Each row is a point on a landscape with many peaks, with its height.
A climber steps from a point to the highest of its 2 nearest points, and stops where none of them is higher. Distance is the straight distance between rows; heights are no part of it.
tegap height 288: [106 101 103 122  67  59 152  90 116 171 165 124 136 148 141 139 164  92
 124 155 165 157 138 171 145 102 160 149 165 143 139 176 109 142]
boli height 372: [130 127 117 109 109 150 109 101 157 143 101 144 128 127 124 120 126 107
 135 129 129 160 107 123 137 105  95 123 120 100 117 159 137 148]
rel height 328: [107 152 160 126 106 128 122 185 103 138  77  92  77 116 134 115  86 165
 167  87 149 150 112 123 137 149 103 117 115 101 137 118 157 106]
Das height 290: [150 127  78 105 131 197 126 126 175 132 128  93 109  95 103 108 132 102
 121 112  75  67 179 122 109 128 142 122 142 133  73 128 109 190]
fem height 427: [122 162 154 143 148 100 104 184  80 114 143 162 184 133 113 136  97 179
 106 113 125 168 117 155  90 147 192 188 132 138 129  60 101 140]
Lituz height 282: [123 124 115  85  81  70 111 130  64 145 125 137 128 195 148 170 134 128
 127 105 141 183 138 141 139 145 155 137 111 120 135 110 119 108]
rori height 254: [156 131 127 165 150  98 140 164 108 137 147  77  84 144 134  88 121 111
 107 158 123  74 185 120  70  95 141 132 194 182 145 135 129 121]
las height 442: [133 151 177  98 116 216 113  97 172 127  89 133 143  98 139 138 104 160
 139  83 105 189  93 123 109 124 116 129 133 123  78 139  95 177]
Numi height 205: [152 179 113 207 127 122 166  52 159 119 116  97 130 123 151 131 137 152
 152 153 101  91 188 126 128 136 101  97 148 144 192 166 140 158]
kapu height 48: [ 90  72 204 161 143  87 140 139 145 114 132 101  75 117 130  88 112 152
 162 127 108 129  60 120 131 110  77 101 103 110 125 158 132 111]
Teka height 469: [146 138 128 118  79 139 119 135 110 136 140 112 123 161 151 142 117 191
 132  80  73 111 156 132  89 100 138 143 123 177 138 165 111 138]
devi height 413: [113 140 127  99  93 118 141  90  87 174  93 134 113 138 180 160 131 138
 131 115 196 225  59 148 170 139 127 156 130 118 120 140 150  87]
tesik height 419: [ 97 133 165 115  83 111 111 119  96 135 126 114 123 195 180 148 117 183
 157  75  97 142 127  99  87 116 123 131 124 133 138 165  97 123]
Dako height 417: [126 119 106  98  67 143 100  79 130 150 143 125 121 153 149 147 133 124
 122  91  79 118 171 135  87  98 150 130 113 132 103 169 102 170]
dezi height 451: [141 109 121 123 165 122 161  99 145  79 114 153 164 105 106 127 134  73
 175 182 111 111 122 119 131 183 102  75 109 106 186  64 125 132]
gab height 252: [100 174 117 118  87  85 108 156  93 125 125 139 141 147 152 164 129 170
 132 101 164 194 125 146 145 116 146 141 101 150 115 116 153  94]
duvik height 244: [137 102 169 129 111 130 160 118 138 115 124 109 114 127 181 130 133 179
 184 111 112 207  88 150 142 125 105 135 170 149 153 145 102 142]
sot height 192: [151 175 111 180 150 132 113  44 144 111 107 116 153 115 157  94 132 112
 133 192 140  65 190 109 123 134  84 113 145 143 179 139 132 154]
geto height 257: [118  70 114 102 139  77 152  66  90 105 177  88 120 148 144  77 159  65
  92 158 128 157 172 137 163  84 108 126 165 136 135 132 108 159]
Vos height 231: [146 145  94 161 121 145  87 162 171 145 140 113 136  71  91 107 141 126
  97 101 174 140 157 119 133  85 125 138 162 199 100 170 173 160]
bol height 366: [162 124 117 119  89 193 107 168 127 126  92  98 128 128 107 104 124  92
 148 150 132 108 133 112 107 125 111 158 168 159 110 120 125 215]
Nege height 140: [121 153  68 114 125 111 132 130 133 117 115 126 170 165 114 125 150  79
 156 157 153 139 146 117 150 153  93  99 138 123 188  95 138 152]
Zaba height 468: [115  78 123 107 120 177 111 138 139 131  88  91  78 124  95  86 119 102
 146 119 136 105 105  86 134 142  95 118  88  62 122 130 156 113]
gafuf height 255: [150 153 114 174 143 116 116 161 152 138 145 129 115 113 118 117 135 143
 115 142 181  98 144 116 123  95 123 126 170 193 140 164 185 118]
kib height 412: [132 119 128 102 140 141 106 153  99  78  94 119  72 120 134 126 115 117
 169 122 123 115 116 101 145 168 100  86  77  83 105  49 154  77]
bab height 357: [133 122 132 105  97 121 105  78  76 171 113 148 132 154 166 144 149 110
 108 138 186 155  86  89 127 134 143 155  68  65 176 174 147  63]
loneg height 199: [ 37 158 164 119 148 182 154 149 158 120 101 158 156  71 101 143 107 105
 162 131 162 125 103  99 147 179 109  78 121  96 103 117 113 114]
fen height 270: [157 149  72  98 125 170 113 144 168 156 103 107 108 120  90 122 113 103
 103  88 104 108 160 154 124 128 137 113 117 121 106 131 147 168]
daka height 234: [163 135 131 133 180 105 154  78 176 123 145 172 148 104 128 144 121  94
 125 143  92 152 135 178 159 126 117  76 143 107 132 120 128 131]
Vomu height 478: [202 125 119 121 128 172 143 128 108  79  93 102 100 135 132 113 125 119
 164 159  75  79 132 105 102 140 111 102 143 155 185  98 130 136]
Lomim height 148: [106 185  85  98  86 106 127 169 102 148 130 178 188 149 107 167 114  86
  90 126 151 170 145 180 155 164 162 139 126 149 136  93 113 134]
konap height 496: [158 150 114 134 113 148 156 105 129 116 118 144 122 120 197 162 135 206
 144 109 149 195  84 143 182 126 107 125 117 158 114 147 169  97]
naved height 547: [186 132 108 151 116 149 132 162 114  56  96 121  93 115 122 146 129 148
 175 145 109 104 111 116 129 136 107  81 141 182 184  87 169 101]
gopab height 222: [143 170 108 119 110 101 152 136  96 127 133 161 151 153 164 169 163 180
 122 144 186 174 117 164 134 124 175 170 145 191 132 131 162 118]
tabe height 457: [ 87 122 127 157  93  88  95 161 157 161 146 154 152  88  80 130 135 139
 108 110 183 173 102 151 148  90 127 147 127 154  94 181 159 123]
sipig height 345: [112 111 186 127 191 101 129 171  90 117 146 144 143 140 134 151 160 156
 113 153  96  69  79 117  92 165 152 185 105 104  79 105  80  90]
tosem height 267: [107 166 230 151 135 136 157 128 142 144  63 131 108  82 139 147  63 158
 180 104 115 180 108 152 110 170 135  80 117  85 152 111 115 117]
Gevuk height 223: [167 190  94 131 143 155 162  88 177 141  79 129 157 116 111 151 122 128
 145 149 132 133 135 145 150 147  89  96 116 122 185 142 175 142]
ziso height 228: [169 135  76 168 142 137 177 118 101  76 128 128 113 180 151 142 155 166
 166 170 162  94 124  85 161 156  98 106 137 168 210 115 182 100]
nom height 354: [139 146  89 110  75 125 123  98 118 193  94 126 129 155 107 136 126  67
  91 122 132 101 167 144  96 126 162 153 102  92 146 168 128 158]
les height 421: [182 130 107 120 113 178 116 136 117  70 118  99 128 132 133  98 137 101
 147 158 101  57 146  94  88 112 117 127 169 185 124  93  89 184]
Punit height 106: [129 110 135 128 185 141 139 194 117 106 136 136 127 110  74 133 153  80
 120 197 132  40 101 116 120 160 157 149 165 117  99  84 102 106]
sebip height 42: [ 74  65 180 161 117 120 156 108 148 118 117  90  85 121 126  95 111 116
 184 131 128 157 102 102 151 129  85  77 126  83 154 144 120 120]
pegik height 467: [174 121  92 129 144 143 141 128 134 154  98  96  89 128 106  81 117  88
 128 146 120  58 168 110 122 139 106 110 106  75 198 137 168 132]
tutak height 271: [ 95  81 111 110 126  72 152  77 122 154 188 147 168 141 130 110 141  45
 111 170 137 151 148 156 158 112 126 128 168 119 120 136  77 152]
fos height 495: [188 109 123  93  94 151 103 153  79 117 117 120 113 193 145 155 150 133
 126 110 109 134 113 120 113 144 133 169 147 159 109 101 102 164]
nore height 245: [143  91 120 131 111 121 156  56 106 111 145  61  98 128 166  62 141 104
 117 158 115 133 180 137 154  89  80 121 155 118 164 139 114 159]
rad height 180: [150 138  99 150 132 122 146  45 139 160 120 122 145 122 159 101 148  98
 119 177 160  99 169 122 138 120  96 140 133  92 189 172 149 131]
mavog height 340: [ 96 135  97  73 140 145 121 143  75 145 107 135 131 178 111 169 137  94
 116 127 128 103 156  90 147 203 138 139  79  51  94  72 115  87]
Mava height 167: [144 117 122 118 156  84  94 107  77 108 174 183 166 174 127 184 156  79
  78 163 145  64 140  88  88 132 185 149 155 166  94 121  97 125]
Dus height 480: [105 145 119 113 139  84 122 133 108 140 150 198 160  98 150 167 103 121
  68 113 113 165 117 177 153 132 172 124  85  96  80 111 104  79]
zak height 411: [168 128 143 126 135 137  90 145 126 142 140 133 126  86 107 112 120 180
  86  60 126 193  99 181 105 118 169 189 124 148 100 120 139 158]
vip height 661: [162 129  92 125 152 142 107 181 130  59 119 124 108 123 106 130 131 118
 138 121 124  95 122 112 119 123 133  87 133 178 127  64 154 122]
foson height 230: [182 103 124 132 163 127 169  71  79 108 160  81  89 131 180  84 138 113
 113 180 105 111 182 102 145 106  92 122 186 193 167 146 121 121]
rus height 312: [108 127  87  82 103  87 125 132  54 159 113 161 150 192 125 163 117  76
 101 112 123 130 161 114 141 186 157 132  91  74 134  91  94  93]
Rizo height 545: [161 180 125 120 117 132 133  88 151 141 105 153 137  83 149 161 134 173
  91 114 153 211  91 183 167 100 130 134 116 135 101 156 175  95]
fabe height 452: [ 40 118 166 127 155 135 154 161 145 145 161 123 153  93 121 155 126 171
 134 101  80 139 126 152 130 165 180 152 120  72  87 114  61  88]
dal height 55: [ 95 106 187 156 148  94 122 145 146 141 119 140 100 106 136 127  93 151
 140 109 113 138  81 131 129 117 105 119  70  75  92 148 128  87]
vafo height 429: [200  90 119 100 116 145 112 144  96 113 134 100  52 127 150 110 116 164
 139 113  81 118  86 134 158 126  78 110 102 134 139 121 138  88]
bive height 422: [138 138 129 135 165 136 147 116 149 127  94 152 179  85  98  98 115  55
 150 206 132  68 122 117 131 180 100 115 122  89 169 101 123 143]
tus height 35: [104  74 158 145 134 116 153 108 135 106 129 115 124 112 114  70 129  72
 162 191 141 124 108 100 139 126  86 123 128  74 150 126 120 134]
naba height 201: [ 65 108 120 110 100 117 116 103 114 184 124 149 126 142 120 163 113  92
 105 110 138 137 109 120 139 134 159 134  77  66  85 154 105 107]
Tufeg height 262: [132  60 152 133 113 142 153 125  77 107 149  92  95 164 178  82 166 149
 153 147 165 158 100  70 152 132  69 140 126 111 212 149 139  89]
vobes height 382: [113 133 148 108 109 151 133  92  88 199  81 142 129 138 162 143 123 100
 118 140 191 199  64 106 160 144 130 151 128  68 173 145 143  75]
Solu height 212: [136 153  79 125  91 140  82 123 158 143 143 138 155 113  98 141 159  93
  94 127 191 150 140 130 133 101 128 138 154 193  92 162 162 188]
kesed height 317: [174 126 120 126 109 138 132 125 110 139 156 120  98 142 175 129 162 187
 124 135 148 114  76 139 130 106 110 176 146 213 134 185 142 122]
gon height 172: [137 105 172 220 134 112 118 152 158  69 164 100 113  59 122  89 135 173
 154 138 125 102 119 115 114  82 105 110 165 208 145 136 146 150]
zugi height 463: [120  97 122 135 196 125 141 135 202 160 165 133 127  59  88 104 124  90
  91 111 111 144 149 176 153 117 161 110 156 112  81 128 117 125]
nofe height 193: [ 75 138  84 134  71 111  96 109 150 158 166 152 170 121 110 155 152  91
 106 127 168 129 167 133 127 104 151 140 132 163  80 153 113 190]
bukap height 152: [121 163  97 103 121 112 142  86 103 139 102 128 169 178 158 156 128 121
 155 118 142 182 153 117 157 173 105 103 112  96 200 111 134 109]
fafe height 454: [125 159 133 113 124 139  77 124 139 119 147 169 169  86 114 144 124 162
  83  81 137 210 106 165 123 115 165 156 103 143  64 106 138 141]
nafu height 67: [ 91  72 112  97 101 162 111 120 113 147 136 105  95 177 101 141 148  99
 124 117 117 105 135  95 110 151 130 165 109  99  80 128 101 160]
peki height 323: [147 154 110 148 101 177  95 139 160 150 101 103 112 107 106  87 115  86
 107 139 142  55 175 116  92 115 127 158 157 149  81 140 124 209]
Fumip height 203: [126 119 152 186 154  78 140 117 151 102 197 118 145 107 146 120 144 172
 132 129 132 158 153 157 129  89 145 129 201 195 150 145 129 141]
Betok height 120: [ 96 154 119 153 130 129 127 137 170 147  97 144 159 104  79 111  96 106
 131 150 140  77 134 109 140 125 100 102  84  84 143 158 148 116]
ven height 162: [122 131  76 121 111 113 122  66 117 147 133 124 149 178 173 144 167 122
 112 108 149 163 150  92 152 136 110 104  75  75 221 138 151  74]
Fufi height 130: [124 132 151 168 165  95 128 142 152 111 137 155 127 106  93 116 113 117
 136 171 122  64 129 123 124 110 120  81 127 122 142 126 148 111]
Bal height 226: [140 203 150 132 115 152 135 149 148 118  96 125 156 116 112 139  93 199
 122  91 119 184 151 157 104 131 150 148 112 126 146 100 149 131]
sig height 295: [143 101 113 128  88 141 160 100  96 151 124 118 109 169 177 125 153 163
 145 148 160 123 107 112 143 119 119 175 136 136 160 177 154 125]
vetep height 404: [101 137 172 119 168 128 140 140 138 111 137 136 130  91 141 155 100 186
 141  86  74 161 142 151 135 154 163 113  91  67  82  54  92  94]
dop height 29: [112  73 136 135 141 125 133 120 149 147 121 119 118 106  98  70 131  60
 130 188 159  76 119 115 137 116 109 145 142  85  93 139 116 149]
Dutiv height 204: [ 38 128 151 107 108 150 119 100 128 184 119 140 145 126 127 155 102  86
 118 101 157 181  69 110 151 137 146 130 124  88  88 154  81 132]
sog height 80: [ 48 121 106 128 124 150 113 161 124 141 157 135 151 144  74 151 152  95
 125 170 141  50 142  86 131 159 131 150 108  94  90 134 107 120]
dumut height 169: [110 186 113 131 110 116 159 207 137 151 104 157 187 103  79 125  91 120
 101 124 138 172 146 191 144 164 157 143 120 127 159  92 128 124]
Loma height 431: [121 135 103 166 164 112 137 151 206 119 147 139 152  58  84 116 118 128
 120  89 120 150 157 171 159 119 138  74 134 146 128 109 148 148]
biv height 359: [ 90 101 149 115 139 172 123 113 129  70 130 120 107 136 134 122 127 133
 189 128  99  90 125  46 116 142  93  89 113 122 120 117 113 115]
Kebu height 370: [155  98 134 176 129 132 143 141 168 144 122 119  87  74 142 111 145 192
 123 109 150 142  84 149 172  93  97 144 127 173 115 198 184 108]
futi height 236: [161 189 103 127 141 132 134 121 185 137  71 146 146  77  97 142 107 132
 101 124 126 144 127 166 163 137  97  84  88 108 135 134 181 117]
ret height 225: [118 132 103 112 164 122 134  67 157 142 120 171 161 119 130 142 104  93
 112 140  94 148 116 151 170 145 106  88  91  55 148 120 119 105]
litav height 258: [ 75  92 149 124 139  76 163 114 146 115 176 154 164 131 129 127 122  95
 134 151  98 162 120 161 154 125 135 114 155 105 102 117  69 132]
zapeg height 126: [ 92 177 109 102  99 153 114 179 120 126 116 151 184 167  78 154 124  96
 115 139 157 135 142 114 113 156 144 144 119 143 112  93 118 167]
zas height 395: [114 141  91 163 111  93 159 179 174 124 118 103 113  99  80 125 113 155
 142  89 109 139 174 174 163 121 140  79 120 132 162 107 160 123]
daz height 371: [138  74 168 103 162 108 119 135 113 103 154 120 105 157 138 138 165 138
 101 122  88  97 101 138  92 130 142 161 122 124  70 120  96 132]
pir height 265: [124 127 217 141 142 119 122 152 135 113 131 118 127 134 166 121 114 178
 177  96 105 183  86 142  88 133 132 155 141 154 135 130  83 151]
nad height 69: [ 59 105 145 137 159 137 116 165 156 126 160 117 114 113  91 142 158 154
 130 145 117  60 117 104 130 128 132 151  96  82  67 144 118  89]
Gemuf height 399: [220  86 122 103 123 161 116 140 103 130 183  80  76 108 135  99 132 169
 132 144  89 112  85 113 158  99  70 111 126 207 135 137 108 107]
sese height 107: [ 70 161 155 150 120 153 136 137 165 145 110 159 188  93  96 119 101 115
 132 163 140  80 138 115 104 121 127 148 115  97 104 165  97 159]
vobe height 127: [127 145  61 121 134  95 118 139 133 151 135 123 149 145 103 112 145  58
 112 151 155  94 171 133 130 124 116 122 152 154 146 126 143 147]
dum height 214: [ 84 118 107 129 128  91 114  51 144 159 153 171 146 132 141 151 117  88
  96 120 108 125 121 129 143 107 144  98  77  75 127 175 109  93]
kis height 196: [110 203 131 159 107 116 146 199 130 135 105 132 179 133  82 138  95 173
 135 120 142 146 152 158 109 119 176 148 139 146 180  97 145 137]
Lumag height 183: [177 118 122 112 148  82  92 106  80  99 170 157 141 182 155 153 164  92
  95 163 144 106 139  94 106 106 144 130 179 200 123 128 129 118]
Perib height 400: [126  87 151 124 172  94 131 152 113  98 183 104 115 149 120 125 147 156
  92  87  74 125 144 158  98 120 178 136 126 139  86  85  92 126]
Zos height 241: [ 73 184 199 119 124 132 151 144 129 172  91 151 153 122 144 149  61 148
 135  97 141 173 117 144 112 155 138 117 127  88 129 128  86 116]
delap height 373: [138 127 100  84 170 148 116 132 132  96 112 145 128 145 113 144 144 105
 138 145 115 102 128 106 144 168 128  99  88  81  97  70 133  90]
Pire height 570: [173 132 142 101 140 148 116 132 127  84 121 150 147 163 143 144 131 152
 139 108  73 140 134 126  99 126 153 127 144 145 113  82  94 145]
koz height 276: [103  89 102 121  95 122 137 127  76 130 149 110 108 196 161 115 174 148
 160 139 193 172 107  86 158 133  97 150 131 121 175 148 166  86]
sefan height 61: [115 108 151 133 155 117 110 123 165 144 147 165 101 102 118 132 117 144
  95 114 117  79 102 127 128 106 134 120  78  83  75 164 139  91]
sopar height 233: [167 113 106 138 143 106 180 109  98 133 155  83  85 163 163  95 147 120
 118 164 143  83 177 121 130 120 114 133 171 159 177 159 157 104]
zus height 441: [207 103 147  93 113 119  95 109  81 120 141 134 131 179 150 178 162 104
  87 130 118 113 126 131  85 139 171 192 167 188 104 116  94 187]
neliz height 401: [182 154 141 100 111 195 121 116 151 122  86 145 136 110 129 126 121 148
 126 124 128 156 101 138 117 112 105 148 141 135 115 162 148 157]
suk height 253: [144 187 155  85 112 180 123 140 137 147  72 133 138 139 118 145  89 152
 103  97  95 141 153 145  83 147 158 138  86  85  96 112 129 146]
vetib height 58: [ 94  57 106 107  97 140 137  89 144 153 146  77  96 144 114  96 142  73
 112 133 106 140 141 140 128 120 123 148 140 106  72 138  90 194]
zave height 501: [136 150 102 106 134 119 101  95 166 146 132 182 154  84 128 161 116 115
  78  94 133 195 115 183 167 104 143 104 101 120  84 131 143 104]
luzol height 418: [129 115 152 132 146 102 165 114 127  68 109 150 133 138 122 150 116 123
 170 140  76 134 142 137 132 165 123  57 118 103 163  59 121 113]
lufig height 529: [149 158 135 159 108 157 121 117 164 100 144 120 142 113 127 137 106 190
 135  76  65 131 168 126 105  97 128 102 130 170 146 130 122 160]
Nidum height 369: [126 151 135 144 146 108  70 146  80  98 170 146 157 148 108 144 131 187
  90  78 129 152 109 130  59 132 202 196 113 179 116  80 124 147]
torut height 318: [153 139 131 158 148 112  68 172 105 126 165 131 119 142 117 140 127 168
  83  97 125  93 131 123  67  95 171 160 124 186 123 131 149 123]
botu height 493: [165 163 131 110 157 108 120 162  95  91 129 170 182 157 132 161 119 150
 108 120 101 142 141 150  99 136 187 142 138 128 128  39 104 118]
ruti height 436: [ 82 100 145 105 121 202  89 106 110 144 122  99  83 151 136  95 116 110
 150  80 162 125 112  42 123 150  87  97 104  73 143 139 131 124]
Dalap height 556: [178 118  84 107 187 125 109 177 115 105 126 114  71 150  89 110 122  98
 104 130 101  60 157 118 123 137 143  83 129 132 119  82 161  94]
Dap height 438: [129 120 136 114 134  72 113 154 123 150 160 147 132 140 119 142 117 131
  91  98 105 136 147 177 118 116 183 119 109 111 104 106 107 116]
pem height 150: [121 120 169 177 138 119 104 181 134  69 131 124 126 118 105  97 132 142
 156 163 144  78  82  92  84  85 112 136 153 174 137 126 138 145]
keni height 189: [118 114 157 189 151  82 108 163 168  80 181 134 135  84 105  99 139 168
 147 121 138 166 109 145 147  85 126 113 156 181 136 128 150 137]
Pazos height 200: [181 163 103 125 138 114 124  93 109 107 154 165 152 166 174 173 157 152
 121 139 154 129 135 132 123 105 156 142 180 201 148 156 158 120]
zode height 251: [192 146  93  80 165 183 113 127 182 127  82 150 111  75 108 131 114 114
 111 101  99 131 127 162 154 142 125  93  96 107  90  94 162 143]
ruba height 420: [117 113  80 131  99  95 134 113 145 179 126 143 125 112 116 136 156 125
 117 129 185 160 101 152 176  94 129 134 128 136 122 196 187  96]
Nuv height 229: [153 108 147 133  98 132 174  88 124 129 162 101 118 137 184 129 146 184
 144 115  78 170 129 170 136  91 115 144 175 181 147 164  87 155]
lif height 216: [152  93 162 128 145 111 129 112 145 106 184 110 126 118 159 107 148 147
 117 121  94 162 142 173 113  96 130 136 190 188 126 128 102 166]
Povi height 377: [103 116 175 113 165 100 151 165 109  79 127 130 120 135 138 147 116 157
 166 119  77 135 132 128 118 165 150 108 117 100 102  40  90  82]
mema height 279: [136 161 116  96  98 157 119 128 122 136  88 127 134 183 129 138  97 140
 141 109  93 104 172 100  94 136 121 115  92  96 145 127 124 133]
maneb height 375: [180 124 131 127 107 145 143 150 143 155 115  96 100  90 151 120 125 215
 120  58  90 192 110 205 140 126 151 169 147 148 137 133 127 144]
gem height 360: [106 132 104 128  97 112 134 190 137 143  80 115 101 119  88 106 100 127
 151  98 132 145 145 145 150 131 127 102  95  90 116 104 152 107]
Vukez height 500: [ 79 109 115 163 136 101 131 162 177 169 163 165 165  56  77 112 118  87
  88 123 159 152 119 161 155 103 149 131 156 134  81 163 119 151]
sigi height 94: [ 48 158 141 131 112 148 137 178 119 149 126 181 186 118 103 140 108 102
  87 160 145  71 111 105 119 158 150 176 115 110  91 162 101 138]
Koles height 434: [150  69 145 143 151 121 134 130 182 154 152 104  83  72 106  85 111 134
 101  77  88 141 130 175 130  87 148 123 145 136  85 148 129 147]
Rora height 406: [175 110 126 120 126 126 149 137 152 159 124 106  81 113 136 123 119 150
 101  83  90 160 141 196 131 106 159 129 151 134 131 156 144 132]
sifo height 49: [117  96 105 140  60 116 123  97 127 169 123  71  96 127 139  88 144  87
 113 138 146 127 162 159 134 101 123 176 182 148 109 156  99 199]
marob height 505: [155  84 106 120 125 137 123 163 119 108 119  96  62 131  88  88 117 110
 130 126 106  61 145 113 129 126 109  92 100 110 137 121 174 113]
vem height 221: [ 37 142 190 124 140 138 135 136 129 165 110 153 142 108 136 134  74 118
 145  95 172 173  80 111 147 152 114  99 135  83  94 126  91 111]
ribop height 381: [ 87 138 160  88 112 137  87  88  90 130 128 143 141 190 163 158 116 149
 145  76 140 139 124  64 102 140 119 114 102 124 111 139 110 111]
zuba height 305: [ 97 148  95 118  94 142 123  95 121 104 131 105 152 186 141 110 131 104
 161 125 113  97 194  63 104 127 101 115 124 110 158 125 111 167]
Dup height 343: [168 140 128 154 116 150  98 152 138 144 150 131 101  89 140 126 158 194
 103  97 153 124  68 124 119  97 110 182 118 226 116 200 177 127]
zabu height 247: [172  88 137 164 130 145 176 104  75  73 135  95  89 149 159  91 158 153
 168 191 127  98 118  84 147 135  81 127 147 147 216 133 149 105]
pipor height 494: [108 145 177 104 154 189 109 111 156  88 130 155 175 125 145 161 143 164
 152 108 113 153 111 109 104 126 135 133 129 125  72 106  92 157]
dul height 283: [155 155 118 169 162 105  89 181 127 141 155 112 102 134 123 125 130 129
  93 139 152  90 163 104  63  89 166 152 179 200 138 145 161 115]
dorek height 243: [140 115 147 143 184  60 156 123 144 109 177 160 140 130 128 132 123 116
 108 149 102 155 156 178 162 116 147  88 170 134 151 116 111 104]
Dere height 131: [116 102 152 160 123 101 101 152  91 108 143 124 137 164 118  83 146  89
 134 202 178  62 107  85 100 100  99 162 154 147 123 131 125 149]
geni height 383: [142 127  79 110 114 140 106  64 133 168 128 113 127 151 130 117 134  73
  99 125  96  63 198 119  97 122 132 134 110 101 109 151 116 159]
vef height 89: [145 142 130 126 168 153 119 158 106  78 105 155 156 149 100 138 133  90
 142 189 140  36 105  69  86 141 137 123 123 115 121  91 120 110]
fode height 464: [189 127 106 113 113 146 113 151  81  99  92 102  64 137 161 121 111 157
 154 119 109 132 121 116 164 149  87 108  79 116 165  86 177  73]
bapi height 396: [ 97 137 131 105  97 205  90 150 110 107 112 103  97 144 125 113 101 145
 179  88 139  98 113  43 105 148  73  95 109 146 119 135 114 141]
rif height 171: [139 149  67 133 122 135 130  40 134 158 125 146 153 137 153 140 163 112
  94 150 173 121 137 107 137 116 115 132  91 104 186 184 186 102]
Zigi height 453: [147 130 100  92 110 165 166  77  85 139 108 142 116 160 207 166 146 169
 161 118 159 214  74 133 177 148 116 153 140 150 136 137 145  97]
Fufo height 294: [118 175 189 150 107 146 169 145 144 148  59 101 112  82 148 145  82 193
 158  91 153 206  91 146 156 143 112 116 123 108 140 137 155 104]
guva height 123: [102 196  80 142 116 120 123 176 146 101 101 133 196 147  91 129 131 109
 161 155 160 106 147 108 116 132 119 109 140 166 168  82 134 169]
gonu height 218: [154 138 104 183 141 106 201  94 142 142 133  98 100 136 149 123 128 156
 144 154 117  94 191 153 137 124 136 117 164 141 180 160 146 122]
zodo height 430: [151 137 120 159 137 145 152 122 147 123  72 114 131  83  99  81 121  78
 164 194 149  64 147 115 115 151 100 112 116  93 210 116 167 144]
Fub height 23: [ 84  67 153 116 167 129 161 125 121 125 158  86 112 107  93 103 162  73
 117 191 113  71 132 124 140 132 132 150 145  73  76 128  86 136]
pep height 287: [104 102 231 126 170 114 139 147 123 127 116 135 124 132 156 115 119 142
 170 121 118 150  66 139  95 158 125 153 124 100 100 107  72 127]
rosar height 314: [ 73 115 211 131 178  93 138 191  91 141 147 136 133 122 159 137 128 143
 137 112 117 133  78 146  95 187 155 194 109  93  77  72  57  91]
sino height 394: [132 109  95 137  97 121 121 120 145 163 116 113  72  96 147 131 134 170
 122  92 146 168  72 143 185  84  98 139  99 138 103 193 181  78]
nivif height 330: [ 67 124 117 120 151 149 129  97 123  80 135 114 168 165 125 126 144 101
 177 150 133  70 166  31 104 160 103  95 109  90 141  99  99 127]
Tifi height 316: [131 121 107 111  57 101 115 103 107 181 136 116 121 149 119 182 141  90
 106 131 159 137 144 177 120 125 192 167 129 145 130 181 129 177]
depu height 119: [125 109 171 153 201 118 140 163 150  80 160 153 132  85  91 116 131 112
 126 184 109  64 118 128 118 129 155 110 155 129 108  87 119 112]

For each start below, name the point where the climber stops.
zabu -> Vukez
zode -> vip
dop -> Fufi
dumut -> vip
Dere -> Rizo
Fub -> Fufi
pep -> Rizo

Call two points neighbours if one is among the 2 nearest of the other. Go from one point of each pair to the other, from neighbour to neighbour, staying as high as possible. Name the lowest point that can't be avoided.
fode / vip -> rosar
dezi / fabe -> Povi
Rizo / zugi -> maneb
Rizo / fode -> kesed
dezi / vip -> bive
